Each row is a point on a landscape with many valleys, with its height.
A ball rolls from a point to the lowest of its 3 nearest points, and stops where none of them is lower. Distance is the straight distance between rows; heights are no part of it.
J111 height 448: [ 30  62  -8 -16  21  -1 -32   1 -11 -11   2 -10  14   1  11 -19   2 -31
  29   6 -11  34  18  10 -12]
J621 height 137: [ -4  22   5  33  22 -56  -5  27  -4 -15 -25 -31  13  27 -29   2   5  24
  30  15  -1  -1 -22  -3  20]
J57 height 315: [-35  37  14  25  30 -13 -20  19 -12  13  -6   1 -53  41 -67   7  -6   9
   1  -2  -2  39   1  10  27]
J64 height 496: [-16  23   5  19  10 -28  11  43  23 -14 -23 -28  -9  52 -23  -1 -36  22
  20 -15  22  12 -27  -6   5]
J255 height 487: [-50 -21  21  26   7   3  11  23  19  16  -8 -16 -57  30 -46  10 -18  12
  -4  -8  24  -4   1  -1  20]
J555 height 583: [  7  -6 -11 -35  15  40 -36   7 -10  20  22   9 -24 -21  21  15 -43 -39
  14  -3  12  20  27 -14  -6]
J335 height 150: [  4   5  -9  -1 -25  18  -6 -27   1   5   9  -9  12 -35  32   9  25 -34
 -33  -1  12 -11  41  19 -12]
J221 height 485: [ 43 -39  -2 -17  -3  27   3  -5  -7   4  19  -2 -15 -21  27 -22 -16 -20
  33  43  -4 -22  31 -10   8]
J87 height 525: [-14  -2   5  42   5 -50  19  11  20 -24 -15  21  24  51 -26 -32 -10  50
 -63  -9   7  20  -4   6  -8]
J879 height 500: [ 34  13 -14 -12   6  -8  -9   4 -14 -17  10 -12   4 -17  19 -17  -2 -14
  32  30  -7   2 -13 -17  -8]
J553 height 153: [ 18 -38 -10  -1 -13 -30  29  17  -5  -9 -16   0  15 -12  -2 -14 -12  16
  27  19   2 -26 -31 -28  -8]
J550 height 507: [  2   1 -47 -16 -49  13 -18 -59  46  24  37   9 -13  24  22  17  46 -16
 -37 -35  -9 -40   3  67   9]
J179 height 362: [ 10 -17  16   1   5  -6  14  20   4 -14  -9 -20 -15   3  -5  -8 -16   8
  42  15  11  -9 -20 -21  -1]
J408 height 403: [ 44 -25 -49  -2 -25 -17  15   0 -37   0   4  19  44 -21  14 -16 -22  14
  -4   4 -18 -24 -46 -35 -20]
J609 height 176: [-16  35  25  42  41 -29 -28  18 -13  -6   1 -28 -31  31 -60   5   9  19
  13  15  -6   4  10  18  30]
J999 height 489: [-16 -42  20 -24 -13  -8  61 -11   8  16   0  27  16  -8   4  22  -6  33
 -15 -15  -6 -43   4   2 -15]
J383 height 479: [  4 -55  19   3  -1  -6  41  19  10  -9 -23 -13 -19 -13  -8  -9  -7  16
  42  15  12 -30   5   0  16]
J582 height 305: [ 19 -17 -17   0 -19  -4  16  -2 -32  -2  -2  15  35 -42  15  -3   5  -4
  -7  -1 -10 -26  -8  -9 -36]
J203 height 267: [-28  14  18  19   3  12  -5 -11   0  -3   3   9   2 -13 -11   1  33  -6
 -26   0  -8  19   1   6 -10]
J188 height 365: [-33 -18  20 -11 -13  13  17 -12  11   7  10  20  -1 -17   1  15  25   7
 -29 -11  -2 -19  -3   5 -13]
J127 height 409: [ 36  40 -11 -29  18   5 -19   9 -17 -18   3 -18  -4  18  11 -11 -21  -5
  49  17 -15  17 -33 -23   1]
J998 height 332: [-22   8   4  57  12 -55   7  21  -5 -10 -15  -1  21  33 -44  -7  12  34
 -15   6  -5   9 -11  -4   5]
J130 height 406: [ 45  -3 -33  -6  -4 -10  17   1 -19 -12   1 -10  15   8  11 -10 -23  14
  26  29 -17 -10 -57 -42  15]
J992 height 586: [-27 -53   6  -6 -13 -37  64  -8   9  30 -24  37  13 -11 -14  32  10  33
 -22   2  -4 -45   1  26  -2]
J405 height 631: [-11 -33  -1 -47  -2  45 -22  -8  24  26  15  12 -33 -18  27  22  -9 -24
  -1 -13  12   0  24   4  19]
J641 height 541: [ -3  45  -4 -11  25 -25  -4  31  11 -14 -34 -10  -7  56 -28   3 -27  14
  34 -27   3  35 -37  -4  14]
J265 height 518: [ 31  17  -8   6   2  -3  10   0  -3 -20  -6  33  69  17  16 -24 -21  41
 -30 -46  -8  34 -24 -20 -28]
J378 height 338: [  2 -29  -4  12  -7 -52  26  20   2  -7 -30   8  33   0  -7 -13  -4  29
  -6   3   8  -9 -29 -20 -19]
J880 height 331: [-24  28  22  23  21 -21  -9  21   2 -11  -9 -11 -21  28 -41  -4   5  15
   8  -2  -5  29 -10  -1   2]
J334 height 212: [-12  36  -3  26 -13  36  -4 -25  -4  -7   1  23  12 -10  -7  -1  30 -15
 -40 -32  -7  29  16  22 -17]
J222 height 240: [ 22  27 -10   4  -3   8 -16 -10 -15 -13  10 -15  21 -28  25  -9  12 -34
  -2   8   4  13  31   4 -20]
J839 height 431: [-41  -4  13  18 -28   2  24 -23  -8  14   9  32  -7  13 -17  10  40  26
 -66  -9 -18  -6 -10  18   0]
J693 height 450: [-31 -34  12 -19  -1  21 -28 -21  42  31  21   2 -50   0  -1  12  31  -6
 -16   2   6 -10   3  29  57]
J891 height 268: [ 47 -13 -51   2 -30   7   2 -12 -36  -3  13   7  27 -42  19 -11  -9 -27
  -2  21  -9 -31  21  -5 -30]
J948 height 46: [  9  43 -19  -1   2 -42  23  20  -6 -16 -46 -48  19  55   0  11 -24  26
  33  15  13  -3 -45  -7  53]
J9 height 320: [-10   2  -3  30 -11 -20 -11 -12 -17   3 -12  14  22 -41  -2   4  50 -16
 -25  22   5  -3  15  25 -15]
J246 height 225: [-16  -3  38  17  28 -15 -33  -6  10  12   7 -24 -32  -4 -17   2  19  -6
   5  37  10  -5  25  20  32]
J537 height 561: [  3   6   9 -23  14  27 -41  -4  18  34  16  -4 -25 -12  33  13 -17 -51
   0  11  25  23  33   3  11]
J17 height 310: [ 25  26 -17 -11   8 -20  21  12   4 -22 -18 -17  33  39  20 -10 -36  35
   0 -17  -6  29 -50 -41  12]
J42 height 536: [ -2 -36 -12 -15 -25  -8   2 -34  20  28   2   9  12 -33  33  14  48 -22
 -18  20  10 -41  27  45  28]
J742 height 224: [ 21 -57 -14 -15 -18 -10  46   2 -16   3  -4  23  17 -22   5 -13 -14  14
  15  11 -14 -46  -7 -17 -16]
J579 height 484: [-37 -42  24 -12 -10  15  13 -19  31  15   4   4 -33  -6  -4  13  31   8
  -7   0   1 -28   5  23  34]
J23 height 463: [-16 -24  23 -13  -3   6  27  12  11  -5   0   7  -4   0  -5   4 -14  18
  -3 -19   6  -9  -8 -22 -20]
J105 height 130: [ 22  41 -15   5   4  25  -7  -1 -16 -19   1  14  42  -8   9 -12  -6  -3
   5 -40 -17  34  -5 -13 -31]
J153 height 490: [-34  -4 -15  -9 -21  22 -34 -37  24  23  34   9 -35  11   8  10  44 -12
 -40  -8  -8   2  -4  36  35]
J132 height 223: [ 19  19 -12 -10   8  -9  17  25   2 -18 -20 -36  -7  49   7   0 -42  23
  43   1   8   6 -54 -30  15]
J712 height 371: [-27 -18  18   9  -1  -1 -23 -23  18  17  15  -6 -22 -14   5  10  46  -5
 -22  28   2 -18  19  30  39]
J698 height 377: [-20 -30  17  32   6 -42   7  20   0  -3 -20 -12   1  -6 -29  -1  12  19
  11  20  10 -19  -6  -4   4]
J795 height 400: [ -3  -9   8 -13  -8  28   1  -7  -9  -6  14   4   3 -29  19  -2   4 -13
  -2  -2  -3 -13  13 -10 -25]
J380 height 551: [-37 -41  33   0  -7   5  35   1  25   6  -4   3 -25   3 -21  12   5  20
  -5  -6   9 -26   0   2  10]
J872 height 213: [ 15   5  -5   3 -22  13  14  -5 -29 -12  10  19  46 -19  14  -7  -4   6
 -25 -31 -13 -12  -2 -10 -47]
J28 height 360: [-18  35  32   9  31 -10 -39   3   0   3   4 -10 -32   4 -25   3  18  -9
   8  16  -2  28  12  17  12]
J124 height 158: [ 16  -1 -32 -19 -28  47 -18 -29 -22   3  28 -23  10 -22  36   6 -28 -31
 -22 -15   4 -14  64   0 -16]
J782 height 418: [-27  38  12   8  21  18 -41 -15   6  14  11   9 -29   1 -14   7  27 -25
 -23   8  -1  44  16  28  18]
J11 height 499: [ 23  48   7 -23  19 -30 -11  12 -13 -20 -20 -31  -4  30  -6  -2  -1   7
  55  19  -6  14 -31  -2  15]
J310 height 383: [-18  32   5  -6  24  16 -22  10   3  -1  -3  26 -13   0 -23  11  -3 -18
   4 -27  -3  52  -5  -6 -13]
J644 height 339: [ 43 -37 -18  -9  -2  17  19   9 -11 -16  13  -4  -7  10   4 -20 -37  17
  40  21 -13 -23 -32 -37   6]
J40 height 452: [ 24   8 -21  11  -7 -41   6  12 -18 -11 -25   8  52  -7   7 -12  10  15
   4   4 -10  12 -47 -26 -10]
J322 height 506: [ 17  38  19 -28  30   5 -43   8   1  21  10 -11 -18   4  23  -8 -12 -41
  19  25  11  30  30  12  -3]
J819 height 263: [-19  12  12  40  -7  -9  -2 -12 -16  -4  -4  23  21 -18 -19   0  47  -1
 -37   6 -10  10   1  19 -13]
J822 height 553: [-11 -39   0  -6 -15 -22  22 -10  -9  14 -17  23  14 -46  -3  12  29   0
  -3  17   5 -35   5  13 -10]
J6 height 647: [ -3 -44  20  -9  -2  -1   6 -14  12  10   0   0  -7 -36  16   4  27  -6
   9  30  10 -28  23  18  21]
J960 height 473: [  6 -28  -8 -26 -13  43   5  -5 -24   2  28  11   5 -24  17   1 -25   5
   4 -14 -18 -27  18 -22 -24]
J511 height 537: [-35  -8  21  17   4 -14  20  31  26  -6 -11 -13 -19  32 -28  -2 -24  22
  -5 -14  17   5 -10 -12  -7]
J144 height 31: [ -8  -2 -23 -30 -31  45 -12 -41  11  12  22  -1   2 -21  28  31   7 -24
 -44 -41   5 -24  32  22  -6]
J608 height 513: [ 35 -26  -3 -31  11  52 -27  -3  -6  22  28   0 -33  -7  30 -13 -48 -26
  30  25   3   5  37 -13   2]
J397 height 181: [ 11  48 -13  13   4  42 -15 -15  -8 -14  -5  12  22 -19  -2  -3   6 -27
 -15 -45  -8  45  27   9 -28]
J123 height 309: [ -5  25  13  -3   7  13 -18  -5   1  -7   8  -3  -3 -22  10  -3  17 -22
  -2   0  -2  21  14   1 -15]
J61 height 307: [ 19   5 -11 -23  13  11   2  27  -4 -15   1 -11 -15  33   1   3 -53  10
  38 -16  -1  16 -42 -44  -9]
J542 height 427: [-43  -7  22   4  15   9 -10  10  16  13  -4   0 -63  15 -34  22  -7  -5
   0  -5  14  22  -7   4  20]
J513 height 308: [ 21 -27  -9 -25 -16  42  -3 -22  -2  15  25  -5  -2 -27  44  -5 -12 -29
  -3  11   2 -27  54   1   5]
J848 height 401: [ 29 -30  -5 -29  15  36  -5  15 -10  -8   8   0 -41   5   5  -8 -54  -3
  50   4   0  -2  -8 -32  -3]
J708 height 543: [-34  33  -9  55  18 -27   1  54  11   2  -6 -19 -24  78 -51  -6 -36  28
 -10  -7   9  15  -4  14  22]
J577 height 432: [ -1  19  11   5  14 -17   6  23   5 -21 -14 -10   8  24 -10  -7  -8  18
  17 -19  -2  22 -28 -24 -15]
J414 height 187: [ 36  50 -25  16  -8  28 -15 -20 -20 -22   0  -5  33 -22  13 -10   4 -34
 -10 -31  -8  26  41   5 -34]
J580 height 437: [ 14 -20  -4 -16 -22  21 -11 -31  30  35  21 -19   6 -12  55   3  15 -38
 -18  12  23 -18  53  25  27]
J640 height 491: [ -1  14   9  23   7 -26  11  13  15 -19 -18  19  43  31  -8 -23  -5  32
 -27 -25  -3  31 -23 -13 -19]
J404 height 391: [ 11  42   1  18  15 -22 -17   1 -16 -18 -12   2  30 -15   0 -13  30 -10
  18   8 -13  22  -5   6 -11]
J316 height 451: [-11 -21   1 -12 -25   7  27 -26 -10  12   2  24  20 -35  14  25  28  -3
 -27  -8  -3 -43   7  22 -17]

For each start below, name the point where the ball stops.
J322 -> J144
J555 -> J948
J9 -> J105
J310 -> J105

Call two points neighbours if one is among the 3 nearest of the other. Go from one point of each pair to the other, from neighbour to neighbour, staying as low as possible. Name the highest point that can't be avoided.
J609, J948 -> J880
J553, J144 -> J582
J144, J105 -> J222
